Points on a hilly landscape, in no order, each with its height.
A ball rolls from a point to the lowest of its 2 nearest points, and stops where none of them is lower. Distance is the straight distance between rows; heights are no part of it.
pova height 46.4: [123  99 109 105  96 113 111 115  85 108 136 106 124 139  66 114 103  88
  67  79  72  98 146  96 100  95  90 110  89 107  59]
Bul height 69.0: [ 78 107  74 104 117  71  90  84  93  78  91 110 142 117  63  86  94  38
 107 147 117 107 131  82 105 116  93 149 118  76 127]
zom height 53.7: [ 92  75  47 102 125  96  89 126  98 115 111 103  88 122  97 101  86  86
 125  94 120  98 103  84 122  66 107 119 109 142  92]
gafif height 34.2: [109  78  85 105 112  47 106 112 102  81  74 117  45 116  98  81 119 127
 141  81  79 116 107 102  95 126 108  35 130 139  98]
sola height 41.3: [138 115 126 113  99 148 120 116 115 106 124 106 111 106  82  85  81 115
  64  92  83  92  94 124 108 147 125  82  86 128  95]
dusi height 28.6: [108  95  98  88  83  97 148 104 102  92 109  94 121 121  88 127 113 122
 104 123 111 117 111  86  70  89  93  74 132 122  76]
zute height 36.0: [137 127  98  85  70 121 151  72  87  91 108 107  89  96 109 131 107 148
 105  91  37 131 110 109 104  94 117  91  96  81 100]
Busop height 14.5: [116 133 135  98  92  95 110  88 123 133  74  84  75  49 122  76  88  83
  97  78  92  84  85 168 133 116 117  67  74  67  93]
zag height 26.7: [ 82 105  77  66 100  45 151  67  98 115  35  91  94  73 104  99  90 118
 104 125 136 116  90  91  95 114 111  79 121 111 174]
Zuf height 63.3: [107 116 108  85  64  81 134 113  87  71 117 121 133 145  36 148 130  88
 102 107  95 103 145  96  93  88 100  80 125  74  72]
Buzov height 28.4: [ 70 108 120 106  91  99 144  95 130  76 111  81 115 113 132  97  93 119
  52 135  79 122  73  70  85 101  69 115 120  66  46]
nifi height 43.4: [127 106 119 111  86 126 114 100  93  85 138 113 128 112  71 107 122 106
  91 112  53  73 128 115 102 114  81 117  85 110  47]
popa height 37.2: [126 106 125  76  61  81 126 109  70  83 102 122  64 107  68 112 121 152
 101  63  98  95  93 108 104 111 135  45 110 132 124]
vipus height 25.8: [ 86  92  76  96 122 123 110  72  85 129 125 101  91 113 112  76  58 115
 104 112  84  89  92  87 138 130  76 128 128 126  93]
kom height 6.3: [107 120 104 100  89  76  77 115  79 129 115 101  88  56 137  90 111 119
  94  97  89  83 102 129 105  68 108  89  44 129 103]
gud height 29.3: [ 82 113  86  76 107  73  44 121  82 106  98  80  83  84 105  80 109  94
 115  78 120  73  93  95  96  52 124  81  76 123 149]
gilu height 44.7: [101  91  90 110 116 116  62 165  85  95 109  97 113 125  80 106 105  74
  95 106  98 103 117  65 102 106  83 136  84 146 107]
sosu height 3.9: [ 92  80  68  76 106  87 110  91 110  94 117  80 113 123  85 126  91  78
  97  99 167 111 105  87  75  56 123 101 126  72  82]
nedi height 16.4: [ 93  90  89 106  94 103  78  61 135  87 129  91 101 105 120  93 109  65
 107 116 108  82 114 101 102  77  88 135  89  53  33]
Nis height 55.7: [ 82  90 102 122 114 115 111 144  96  75  59  80 153  91  73 130 101 112
  73 109 119  95 102  58  76 108  64 120 109 147 122]
gula height 37.9: [ 70  79  95 115 115  95 108  88 102  79 106 100  82 119  67  77  66 111
 136 130 104  75  79  71 131 117  57  83 144  91  89]
vire height 37.6: [ 93 143 115  57 114  74  58 115  80 102  68  85 102  53  89  70  93 100
  54 120  49  81 117 107  85  90 100 115  84 110 115]
Tini height 20.9: [109  77  76 112 116 123 111  73  82 129 120  95  94 136  80  89  46  81
  80 105  93  85  94  86 116 152  89 145 127 106 113]
Beke height 24.2: [ 86  72 117 139 110  77  55 114  93  89 133 104  83 110  92  95  90 101
 133  77 123  54  79  99  97  76  93  68  82 141  97]
Pek height 14.9: [137 117 114  65  75  57 119  89  84 136  90  97  75  79 102 123  99 109
 134  85  94  73 110 161 128 115 112  61  78  82 119]
feze height 18.7: [143 107 125  45  79  47 129  97  98 142  82  94  76 112 106 122 114 119
 118 115  73 101 147 138 122 108  98  71  87  73 131]
Pidis height 26.1: [ 94 101  84  80 122  75  79  90  86 130  86  98  64  49 110  74  66  98
 115  91 109  50  88 125 142  97 123 110  87 105 134]
ruz height 34.5: [ 99 104 113 113 113 134 140  76  92 123 133 115  97 116 104  71  46 112
  47  93  55 111  94 109 109 128  79  95  99 104 106]
rezu height 33.5: [ 76 110 108 101 110 115 131  88 132  82  81  79 120  70 146  98 105 134
  64 128  94 129  86  73  64 109  81 118 117  91  68]
Panar height 57.4: [102  90  78 110 106 117 116 118  92  76  61  89 136  91  82 139 101 101
  97  72 131 102 104  60  68  87  70 150  97 139 115]
Pimem height 49.6: [108 129 117  80  65  68  86  90  99 125  75 104  77  42 132  81 135  97
  74 112  60  92 100 146 105 102  74 106  84  70  71]
vud height 35.4: [ 91 109  82  89 132 114 137 108  94 123 133 119  98 120  94 105  70  78
  77 101  72 155 132 112  87  48  82  96  94  68 111]
kape height 22.2: [ 92  87  80 103 121 116  82  84 105 105 122 103  69  71 116  74  72 109
 110  92 135  71  74  98 135 107 126 113  87 117 106]
Boka height 54.8: [119 107 127  95 121 108  79  96  85  99 108 106  76  96  88  69  38  97
  40  92  83  95  78 104  87 119 127 125  63  86 149]
namo height 25.4: [129  69 111 132  99 141  82  68 108 116 149 103 104 112 114  90  89  81
  58  88  87  80  97 125  79  94 101 119  37  95  76]
kug height 30.6: [101 119 101 103 121 132 134  78  86 125 111 114  95  91 125  77  64 139
  81  90  62 105  96 113 131 117  85 111 114 119  85]
fadiv height 10.0: [116  94 117 133  76 135  81  69 125  68 101 138 124  91  26  88 109  61
 117 112  91  77 106 146 122 141 131  75 113  93  98]
Vofe height 60.5: [ 83  91 101  95 100 118  96  69 113  81 110  99 115 115  86  89  88  76
  78 165  81  74  95  73 112 119  72 140 117  63  60]
faba height 28.8: [121  64 104 112 108 119  76  67  98  93 145 117  85 118 101  83  75  54
  51  87  68  92  98 110  42 117  95 143  50  66  94]
pafum height 18.3: [119  92 112 116  79 122 111  92 115  71 126 106  88  99  74 116 107 129
 132  81 109  73  80 108 110 110 107  87 108  99  54]
Lami height 37.8: [108 116  93 117  79 178  90  76 154  87  99  70 114 100  98  96 105  75
 100  90  87  95 104 121 112 160 140  97 141  69  56]
vubi height 22.3: [ 66 137  91  62 136  90  82 102  93  97  88  66 111 126  96  87  77 107
  75  87 115 108  76  44  98  95 123 101 133 105 155]
tuvo height 6.8: [104 102  98 118  54 102  99  60 113 108 128  83 129 115 127 115 138 103
 122  97  92 100 104  95  49  59  98  85  69  91  47]
pulu height 11.9: [ 84  86  96 129  82 103  67  58 125 113 143  84 109  98 133  94 133  86
 128 108 122  72  98  91  73  70  82 118  77  90  36]
Vaze height 23.6: [122  99  97 115  48 119  85  90 102  84  82 115  55  70 127  77 164 149
 132  57  97  78  62 109  89 136 112  70 108  94 109]
Zefus height 8.9: [107  71 118 109  92  87 117 142 100  75  83  89 131 125  54 152 112 103
  94 105 163 122  88  84  75  77  96  72 124  97 109]
Lesuz height 39.1: [112 110 116 124  69 153  99  70 165  89  96 115 122 114 102 101 104  79
  80 103  93  89  79 127 113 173 109 109 124  59  38]
Pif height 12.9: [121  82 109 121  97 144  94  89 128  90 112 115 113 123  44  88  76  80
 112 121 110  75  82 130 128 157 122  81 130  96  75]
lisu height 29.2: [107 108  63  93 112  98 133 107  96 129  86 102  97  75 141 118 107 121
 146 124  85 128 126 108 110  86 120  97  97 123 111]
gem height 69.7: [104  58  76 121 112  96  48  97  95  85 102 139  91 116  40  92  86  58
 133 121 106  75  95 104 118 108  87 126 112  88 115]
ditok height 34.8: [ 97 119 105  84 110  97  92 123  78 107  45  83 123  86 109 143 115 102
  82  59 145 121  88  85  83  65 120 110  80 108 174]
Pera height 51.0: [ 90 120 112  86 109  74  77  98 108 118  84  88  63  31 146  86 100  86
 102 106  55  84 115 133 104  95  69 115  75  39  93]
nim height 39.8: [118 105 104 101  87 133 122 103 114  81 113 101 122  89 115 120 141 131
 118 114  54 103 131  94  81 116  80 110 111 121  43]
liga height 50.3: [ 77 122  93  63 131  88  69  95  64 111  84  84  90  93  93  53  79 112
  88 104  72  70  87  78 117 134 107 126 108 130 162]
zizav height 12.7: [ 79  85  64  91 119  89  75  61 127  78 100  82 122  84  92  90 121  53
 120 133 137  82 119  95  98  90 104 133 116  61  67]
Zitub height 16.5: [126  70  95 109 112 128  90  78 112 108 121 106 103 121  76  93  58  67
 102 122 129  71  92 114 108 162 104 121 121 104  86]
nef height 39.9: [141 112 102  93  68  73 112  72 125 118  95  92 119 101 146 109 148 130
 143 124  75 124 120 133  94  92 116  77  55  83 132]
zuvom height 15.4: [ 99  80 117 123  88 110  71 111 108  72 134 119 129  94  54 113 125  92
 136 133  98  73  96 115  99  68  72  87  84  89  57]
befa height 39.0: [130 110 109  94 112  72 131 123  87 122  57  84 111  93 121 156  91  98
  91  94 124 146 130 119  74  67  99  92  72  67 177]
nup height 41.6: [133 112 117 105  76 137 131 108  80 110 122  99 102 100  75 120  94 120
  89  55  97  71  98 123 111 103 144  69  80 128  98]
kezat height 38.3: [134 126 112  89  73  91 126  87 102 106  87 106  86  78 134  97 126 139
 131 106  41 130 115 132 110 106 103  87  89  76 118]
suko height 41.0: [135 110  98 100  89  75 136  81 113 127  84  92 132  91 143 129 128 122
 120 125 110 144 114 134  67  77 118  74  51  85 142]
pibu height 22.8: [ 84  64  99 137 120  70  53 168  99  75  88  98  71 132  78 110  90  72
 130  70 108 105  91  78 115  80  88  88 104 122 106]
silur height 31.1: [113 114  78  99 127  90 141 105  94 145  95 104  92  82 124 119  82 109
 147 125  58 142 134 127 115  84  88  93 109  90 112]
san height 27.6: [ 80  96  67 113 116 121 135 116  95  98 102 107 115 124  81 119 108 112
 152 108  80  91 117  85 119 125  84  92 147 145  66]
fikup height 61.6: [ 65 105  94 104  96  96 119  71 102  76 116 116 131 122  60  88  94  74
 104 165  85  81 110 100 130 111  73 117 133  80  72]
vis height 32.7: [ 79  75  70 138 139  43  99 135 107  79  50 111  88 112 106 107  92 118
 136  96  94 118 103  86  94 127  87  44 135 138  86]
Pov height 24.9: [102 107  98  51  74  47 134  80 102 120  48  86 106  87 105  91 114 115
  98 153 119 131 111 110  98 100 109  57 111  85 138]
falo height 47.9: [ 99 103  72  80  97  91 146 124  85 146  58 102 107 118 124 158  91  97
 114 105 137 168 109 119 118  76 116  82 118 102 143]
dodon height 45.7: [102  91 136 109 114 102  96  97 101  96 116  94  89 108  80  61  58 108
  57 111 128  73  71 101 121 155 106  90 109 133 108]
mozu height 8.0: [114 112 113 125  59 110 104  65 109  72 110 141 139 118  28  95  98  59
  87 110 101  76 104 141 118 142 122  99  82  72  89]
Sep height 41.4: [107 101 101 102 119 129  53 148  86 106  96  79 116 125 106 103 107  64
  91  76  83 127  96  57 108  70 120 139  89 124 131]
zuka height 52.4: [ 96 131  97 124  99 110  72  93 111 138 100 108  71  37 182  83 117 101
  91  88  74  92  80 120 102  76  77 110  68  50  91]
Niru height 46.9: [112  93 101 112 134 136  68  79  93 104 114 116  86  80 141  80  80 115
  65 130  52 100  95  75  95 132  78 161  91  96  95]
bava height 26.9: [ 79 123  98  66 118  77 101  84 107  74  74  65 108  67 112  82  97 120
  65 110 120 105  89  71  53  89 122  94 108 101 113]
dibo height 67.8: [118  90  81  88 126  82  83  70  76  98 119  98  91 146  87  86  75  40
  67  88  94 114 140  78  84 112 109 165  99  57 113]
zuv height 51.3: [ 75  83  77  91 113  86  83 111 107  92  98  82 122 131  86 116 126  17
 112  79 161 120 142  85 115  87 109 135 109  90 108]
Dab height 27.7: [ 95  99  71  85 113  99  93  81 106  94 116  68  88  70 147  88  99 121
 119 111 130 103  75  90  84  48 126 100  87  81  84]
Zelub height 11.8: [126 126 126  85  69  89 112  71 110 133  82  73  85  54 109 101 102  93
 129  66  87  89  86 169 121 120 137  44  83  78 115]
kuviz height 14.7: [107  69 113 123 106  79  91 128 108  53  83  86 135  92  73 128 106 108
 118  99 165  97  82  82  54  79  83  74 102 106 106]
kekug height 34.4: [106 115  85 118 110 158 139  59 127 127 103 116  84  86 134  73  80 114
  80  69  64 114  77 122 133 128  99 112 132  75  71]
zil height 45.6: [ 84 110 105  68  86  75 109 112  88  96  93 110  67  62 112  73 129 132
 110 112  91 100 101 111  88 112  97  78 117 132  77]
tukin height 17.6: [117 116 111 109  83 130 102 100  95 104 110 122  82  50 132  96 129 145
 115  72  80  70  92 135 110 116 108  94  84 140  72]
mal height 25.6: [100  95  56  96  90  51  95 113  84 124  84 115  54 100 111 109 119 105
 151  86 109  99 100 127 108  77 129  30  84 133 136]
buzuf height 50.2: [ 86  97  99 107 134 120  94 112  99 106 117  96 115  86 131  94  98 129
  77 140  57 103 123  71  94 124  73 134 104 143  82]
duv height 37.0: [117 114 110  87 100  66 112 120  86 117  25  81 121  64 109 146 106  93
  84  74 136 118 117 110  86  78 101 112  64  89 180]
sal height 62.4: [ 77 119 104  98  71  86 138  82  97  71 114 125 142 121  28 113 110  97
 112 136  80 103 114 108 112  89  77  68 138  85  77]
das height 33.4: [ 98 141  93  61 119  72  62 136  85 103  77  79 124  65  91  85 108  98
  82  94  89 103 105 103  92  64 128 104  80 116 139]
Mel height 30.8: [ 60  84  63 133 127  92 113 141 112  83  83  97  90 107  96 106  91 110
 137 109 104 109 104  67  89 116  75  75 137 149  84]
pidu height 19.1: [103  77  96 114  85  73 108 128  99  85  96  87 104  95 111 115 119 118
 121  98 150 114  93  98  51  79 105  63  82 133 123]
tovev height 22.0: [ 77  90 111 104  91 105 128  90 145  74 114 109  87 117 133  74  74 100
  50 101  57 111  79  82  90  92  64 132 107  48  49]
meba height 25.5: [ 92  93  80 103 105 101  85  72  99 126 116  97  67  59 154  77  97 113
 133  96 122  72  71 101 114  69 130 102  73  88  86]
Vusi height 47.8: [120  97 107  59  41  64  85  81 103 113  70 102  74  81 105  75 168 118
 129 121  78 103 102 145  96 112 104  66  94 100 103]
Fovis height 52.7: [105 125 104  68 127  97  49  98  87  83 112  99  87  98  94  67  76 115
  64  91  86  77  78  74  94 121 123 141  73 108 136]
Ran height 35.6: [117  78 130  97  77  73 118  95  81  75  88 114  60  92  81  96 121 153
 134  62  83  86  97 111  88 136 116  39 140 131 106]
nafil height 66.1: [ 84  81 114  85 109 122  98 122  83 127 105  93 114 154  91 110  92  62
  57  79 106 151 147  76 115  83  92 134 123  97 106]
lufi height 38.0: [ 93 135 110  79 128 114  58 154  93 102  64  77 122  99  98  84 106  88
  86  74 104 116  99  63 101  90 127 125  84 130 150]
mifat height 9.0: [103  92 126 117  86  79  86 143  99  78 137  96 117 125  52 123 113 105
 122 111 127  84  97  94  93  69  87  63  83 106  71]
vime height 46.8: [101  80 112  62  66  57  91  89 106  91  75 110  49  89  96  51 148 131
 106 101  94 104  84 110  77 113  91  61 129 111  83]
pomi height 64.2: [ 82 110 132  87  77 106 120 141  74  98 105 123 128 162  54 151 139  76
  88  80 118 118 141  89 125  83  94  87 146  89  76]
muzep height 28.5: [ 77 108 100  72 125  95 103  88  91  88 122  67 104 133  90  94  52 105
  68 121 100  98  82  44 115 106  91 115 134  95 118]
kov height 10.8: [112 114 128 110  53 111 124  51 119  55 108 125 124 104  36 107 102  84
  90  91  84  62 115 132 128 118 108 108  98  53  55]
Kepi height 50.6: [ 92 107  87 112  95  66  77 104  98  90 121 101 124 137  69 104 129  35
 125  91 145  88 140  96 121  86 100 124  92  82  97]
bezi height 51.9: [ 66  80  55 102 121  82 114 107 111 103  81  92 101 138  75 116 108  25
 129  63 145 131 139  82 116  87 105 121 136 114 104]
Pado height 48.6: [130  91 116 106  75 110 106 106  91 108 127 126 114 154  38 116 101  58
  72  69 112  82 134 117 132 121 106 111  91  97  80]
bof height 49.2: [ 95 118 109  86 100  91 120 158  65 150  82 111  97 133 128 164 103  94
 101  89 102 154 133 124 128  58 111  90 103  92 136]
nagin height 53.9: [ 73  98  87 121 122 108 118 123 100  78  67  78 136  60 109 109 109 117
  86 125 116  94 111  64  59 132  75 111 121 158 115]
lopu height 24.8: [104  95  71 100 100 100 129 103 110  84 113 107 102 122  67 121 125  97
 151 101  99 107 127  94 106  93  89  88 144 116  67]
mavag height 43.6: [ 59 127 117  71  99  84  97  86  91 107  77  87  86  36 139  61 121 123
  79 130  67 103  96  97 104 117  91 113 117 114  75]
moz height 53.6: [101  73  64 129 106 116  90 138  89 121 117 122  78 123  89 106  87  83
 130  58 123  88 100 112 137  89 109 101  82 147 101]
Zive height 13.8: [ 95 109 116 115 103  93  45 111  80 111 143  90  97  73 123  81 105 119
  91 103 106  71  96 102  88  69 109 108  46 135  98]
Lis height 52.6: [ 73  63  29  90 118 100 114 109 104 116 107 102  75 138  88 102  94  60
 146  77 137 104 119  77 127  76 109 107 141 106  87]
Sak height 68.4: [101 107  90  88 114  58 100  72 101  89 120  95 116 131  86  88  77  50
  90 118 108 102 151  84 115 124  93 156 101  62  97]
Gise height 23.5: [ 90 108 107  90  98  93  98  87 119  90 107  90  76  78 154  75  82 120
  77 100  95 124  68  88  91  63 108 113  78  62  66]
Dani height 21.8: [113  77  87 110  64  67 107 126  97 118  81 104 121 109 119 129 142 114
 120  99 145 124 102 119  71  78 127  52  64 129 166]
Nezo height 25.7: [119 111 105 109  57  90 100  88 114  76  87 114  46  88 125  75 147 146
 122  62 116  84  43 103  90 119  98  63 118  66  62]
Tad height 36.8: [ 74  77  82  91 139 108  90  86 110  72  96  98  61  94  96  72  75 102
 132 129 115  68  80  57 126 116  85 108 146  81  92]
Muk height 48.0: [ 92 108 116  94 113 105  86 112  69 116 106  89  74 112  86  73  61 110
  75  91 121  71  77  75 135 142 106 114 124 142 148]
Gar height 29.0: [ 83  88 117 112 126 109  72 151 100  72  43  86 102 114  81 122 115  81
 105  48 129 127  82  49  91  97 101  90 100 145 137]
tudi height 58.9: [ 60 101  98 103 123 125  96  86 129  74  96  70 142  99 102 100  87 105
  87 156  90  92  83  50  99 129  68 130 137  78  91]
rabok height 65.1: [ 71  83 136  95  87 115  94 138  72 107  97 104 115 158  70 122 123  45
  89  84 112 128 134  75 145  96  78 113 123 119  90]
tem height 38.2: [ 91 105  83 104 118 131 140  87  85 114 142 119  98 135  92  74  67  69
  53 108  53 151 147  94  82  88  66 134 101  94 119]
mev height 53.5: [121 110 100  87 133 116  64 104 107  77 114  95 132 142  88  91  78  89
  53 115  63 118 101  61  42 109 105 142  89  68 116]
nibo height 70.4: [ 84  63  91 119 115 124  53  70 123  79 102 149  88  70  86  80 109  74
 135 147 109  81  79  85 138 128  72 126 128  74  71]
vilu height 29.1: [109  70  96 123  90 103  97  66 106 104 105 104  57  88 109  94 108 123
 162  47 116  76  58 117 107  96 124  37  92 115  87]
rezed height 69.4: [ 81  92  84 114  98  88  55 111  71  83  89 121 116 132  28  92 101  33
 110 133 109  97 106  82 111 109  92 138 115  83 125]
Voli height 23.7: [115 111  98  87  69  54 105 125  80 146 100 105  98 115 116 134 135  97
 145  98 111 107 107 126 104  64 128  52  64 108 150]
Luvob height 23.3: [ 80  89 101  79 103  78 131  88 103  66  68  82  98  72 100  94  99 122
  94 120 150 115  85  77  54 111 101  82 127 125 111]
Tasa height 70.1: [ 90  56  87 130 115 102  45  74 104  83 101 150  96  85  58  75 108  62
 137 145  94  73  94 129 119 104  71 112 106  81  80]
kada height 6.9: [110 117 117 112  39 104 100  58  80 127 121  97  95 101 127 101 133 143
 140  87  93  76  72 112  74  69 118  58  53 119  95]
Kud height 32.8: [108 113 110  73  90  92 155  97  86 108 114 101  97 109 104 111  87 142
  86 111  68 129 105 105  99  82 116  86 114 103  89]
fefeg height 21.6: [120 117 100  99  50 122  99  99  91  86  85 116  74  69 137  96 159 161
 122  75  64  94  89 113  90 133 115  92 116 107  85]
pebe height 50.8: [115 122  94  92 103  93 116 147  69 133 106 112  86 112 108 130  93 102
 104  82  85 118 123 117 145  69 100  97  92 124 129]
Sinun height 57.7: [114 126 122 108 121  99  80 114  87 133  94 102  84  46  98  83  59  83
  70  92  80  82 126 148 120 123  92 112  50  99 140]
pogat height 20.0: [ 80  91 115 129  92 113  48  98  97  98 133  97  89  83 124  80 105 116
 118  90 127  42  76  94  78  90  95  94  65 142  93]
Guvo height 55.6: [100 118  82  81 161 121  94  74 127  89  91  93 152 119  99  92  65  98
  63  92  89 111  86  63  51 112 101 140 113  78 123]
Likon height 43.3: [ 91 100 126 103  95 127 116  76 124  91 106 101  80  99 111  76  77 114
  69 103 115  81  67  95 129 157  99 102 108  99  69]
mivi height 26.0: [ 76  71 105 141 128  89  61 172 122  56  60  97 110 119  76 125 104  68
 119  76 113 120  92  63  93  81  81  81 105 124 122]
taf height 58.6: [100  93 103  94 107 133 101 114 107  86  64  86 133 124  75 149 108  71
  78  50 146 108  96  64  81  64  88 141 107 105 122]
kip height 48.5: [117 117 104  79  27  68  72  88 105 127  73 105  84  73 139  78 164 112
 102 114  78  90  79 150 100  99  94  81  73  63  92]
zar height 44.2: [ 96 119 112  99 109  95 142 126  73 117  81  82 127 104 100 125  88 111
  39 106 115 153 112  86  68  79 105  99 105 106 123]
zita height 33.9: [ 73 106 123 101 107  91 108 107  79  75 112  90 106 133  66  89  62 109
  78 144 103  63  78  58 128 122  65  93 127  99 115]
voran height 20.8: [107  86 119 125 104 122  54  76  94 122 147  98  97  77 133  82  76 102
  68  93  85  77  87 100  92  79 102 127  36 101 102]
Togop height 27.8: [ 96  73 116 105 105 123 100  77 131  84 127 105  78 121 115  73  62  81
  45 107  64  97  69  90  72  99  97 140  66  54  87]
videg height 52.3: [111 115  81 113 102 105  95 139  76 156  98 117  93  96 109 128  87  95
 115  57 106  94  92 140 155  83 114  90  71 147 129]
mok height 39.4: [125 106 123 113  67 106 114 135  71  96 129 112  88 108  81 125 112 135
 122  51 104  76 100 103 107  86 125  52  89 148 105]
fased height 41.1: [108  88 116 116  86 150 101  86 152 100 104 102  99 110 131  79  78  89
  61 113  99  94  47 115 115 158  96 124 103  64  56]
tek height 13.0: [123 126 101 119  89 108 100  95  98 133 101 116  95  58 130 107 117 121
 137  84  69  69  99 153 121 104 119  75  48 125 101]
tere height 46.5: [ 94  84  99  94  95 116 150 119  74 129  47  95 123 117 115 145 101 102
  66  83 135 166 110  96  96  78  97  99 128 123 146]
pagi height 49.7: [116 102 107 115  84  75  99  96  80 109 138 120 118 151  58 109 117  45
  97  82 127  73 134 119 142 114  92 128  78  85 104]
vaba height 44.0: [ 97 125 120  97 127 114  51  76  97 100  95 117  73  46 140  52  97 109
  39 110  52  95  95 100  94 113  89 138  74  75 108]
zel height 9.1: [ 82  91  79  70 114 103 105 107  95 125  99  78 112 130 101 133  94  72
  81  73 167 138 110  86  95  54 124 115 139  85 111]
pasi height 41.5: [129  98  95  90 103  83 140 112  97 117  90  91 121  84 128 129  85 129
  79 112 134 155 101 113  67  65 118  90  78  85 125]
mura height 56.3: [111 118 138 102 115 102  94 103  97 105 108 118  75  68 102  63  45  85
  45  97  65 105 102 128  93 103  89  97  42  84 147]
gami height 14.4: [116  98 110 109  71 127 116  54 125  82 130 108  97 108  73 102 108  84
 116  81 109  68 100 124 117 119  97 110  99  73  53]
gof height 53.4: [105 123  98 138  95 136  90  78 114 142 122 120  96  61 163  84 108 109
  95  78  69  96  93 140  97  79  78 114  51  75  72]
nerem height 27.4: [110  91  87  98  65 103 108  68 114  88 101 109  48 107 126  85 131 135
 154  80 122  85  58  97 105  87 119  59 107  71  62]
bisur height 26.2: [ 75  98  85  94  95  69 148 107  83 101  55  77 112  85  97 109  90 120
  93  97 139 114  92  77  70 108  96  75 137 137 148]
div height 57.3: [ 79 103  87  92 150 123 104  61 127  68  71  80 159  90  89 111  80 105
  90 112 119  85  76  63  71 124  79 134 122  86 107]
guli height 2.3: [ 95  83 119 107  86  77 103 147  96  90 108 112 124 143  51 139 121  82
 125 104 142 112 106 103  84  57  89  47 114  84  85]
deta height 32.0: [ 76 101 112  84 113 100  82 139  89  79  59  73 111  94  94 128 120  91
 100  45 160 120  74  63  86  65 132  85  98 128 151]
vedus height 2.2: [101  96 101 116  51  98  95  74 109  99 120  94 103 123 135 106 140 129
 165 104 106 101  81  90  50  67 118  56  79 113  70]
lifo height 50.9: [126  78 118 102 105  99  80 107  69  87 114 106 111 146  70 108  60  76
  51 112  61  86  95  72  72 121  90 151  69  77 116]
dibe height 59.0: [110 117 125 100 109 114  77  98  92 132  87 111  86  25 115  72  97 101
  68 101  82  67 104 147 119 141 100 110  82 136 108]
mutu height 16.0: [ 71 123 105  59 121 110 101 110  92  93  89  72 122 141  96 128  74 106
  67  83 143 137  84  52  99  64 127 114 134  81 136]
dife height 38.1: [ 78 105  75 113 139 129 132  76  71 127 143 109 110 123 110  73  66 100
  60 110  33 134 123 111 102 104  49 111 116 102 116]
Tak height 36.7: [106 112  95 105  96 122 131  93 118  96  92  95 115  85 147 108 139 133
 105 117  87 138 101  84  66 100  85 111 116  99  37]
zadeg height 36.3: [117 114  81 110  79 165 128  69 130 103  99  86  96  84 116 101  95 107
  98  66  84  94  89 119 120 137 129 101 148  80  67]
vop height 33.2: [109 106  75  97 131 109 124 102  98 132 114  98  90  79 118 114  64  89
 117 112  63 152 143 123  97  51  81 103  86  67 112]
poges height 18.6: [107 123 113  94  89  94 110  80 104 110 100 105  62  57 139  68  74 115
  69  91  99  99  75 139 126  94 113 104  83  70  81]
goz height 25.9: [ 78  80 104 115 108  67  59 157  79  95 112  96  71 108  86  99  93  89
 116  61 130  91  90  89  99  65 112  68  93 138 122]
tedi height 30.5: [ 70 124 102  61 129  94  90  78 125  58  89  61  89  72 113  70  85 120
  84 123 125 103  72  54  80 101 121 110 116  86  79]
Degus height 22.5: [131  93 109  40  86  47 123  87 135 125  59  79  96 104 109  99 115 110
 106 137  98 129 134 143  94 115  87  78  88  70 125]
tikam height 19.5: [ 95  78 114 136  95 112  59 105 128  69 118 135  92  86  95 107 139 113
 150 110  93  76  71 111 114  84  59  79 117  75  47]
buzas height 52.5: [ 82  93  83 112 125 107 105 122  96  99  98  90 134  76 124 107 113 124
  99 132  97 111 122  82  78 115  97 117 108 166  87]
Luf height 21.7: [120  78  92 115  78 109 109 105 104  66 118 109  88 112  81 131 133 131
 168  85  87  80  96 105  82  95 101  66 118 107  72]
tige height 47.7: [116  91 113 114 101 113  72 152  71  99 115 100 133 133  78 102  92  86
  69 132  79  87 117  65  87 118  83 148  79 116  95]
Vabug height 41.2: [ 78 136 116  87 126  84  81 100  94  95  90  91 100  35 131  60  86 118
  64 133  45 110 122  99  90 101  84 120  85 104 111]
tefi height 27.1: [ 98 102  59  91 108  73 110 109  83 113  92 113  67  81 132 101 107 121
 153 109  96 104  90 116 124  69 126  79  79 137 106]
Kelip height 22.4: [103  65  89 137  86  94  91 107 129  60  95 105  99  98  96 126 141 121
 175 114  77  89  84 113  80  88  88  58 116  90  50]
soku height 34.3: [ 62 104 102  95 116  93  94  83 120  59  80  91  78  83 119  78  92 120
 124 133 138  89  61  51 117 106  91  97 145  64  70]
punuf height 67.1: [120  75 106  93  93  99  79 106  62 125 130 103  95 162  87 105  76  57
  60  73 104 117 135  92 111 111 102 154  97  86 113]
Kof height 8.8: [ 87  74  81  97 113  85  78  85 129  85 114  73 112 105  86 109  97  71
 141 113 155  86  98  84  87  56 108  98 112  67  76]
rur height 37.7: [116  93 142 116 108 137 141 105 110 111 123 121 107 122  83  82  52 108
  16  87  54 104 103 116 100 126 113  85  75 105  98]

Two balls start at each pair of points below. Name the first point that both come to, or write none.
Lesuz and sola => kug
Nis and tudi => das
Guvo and Boka => none

Call two points neighbours if one is among the 2 nearest of the other. Go from one point of each pair to the other, from neighbour to neighbour, staying as low as possible. Name the highest point that can't be avoided.
pibu and tovev => faba
mozu and kom => vilu
kape and vedus => gula
mozu and guli => Kelip
Luvob and Zelub => zag
sosu and vedus => nedi
kape and Zelub => Dab
kom and pibu => goz
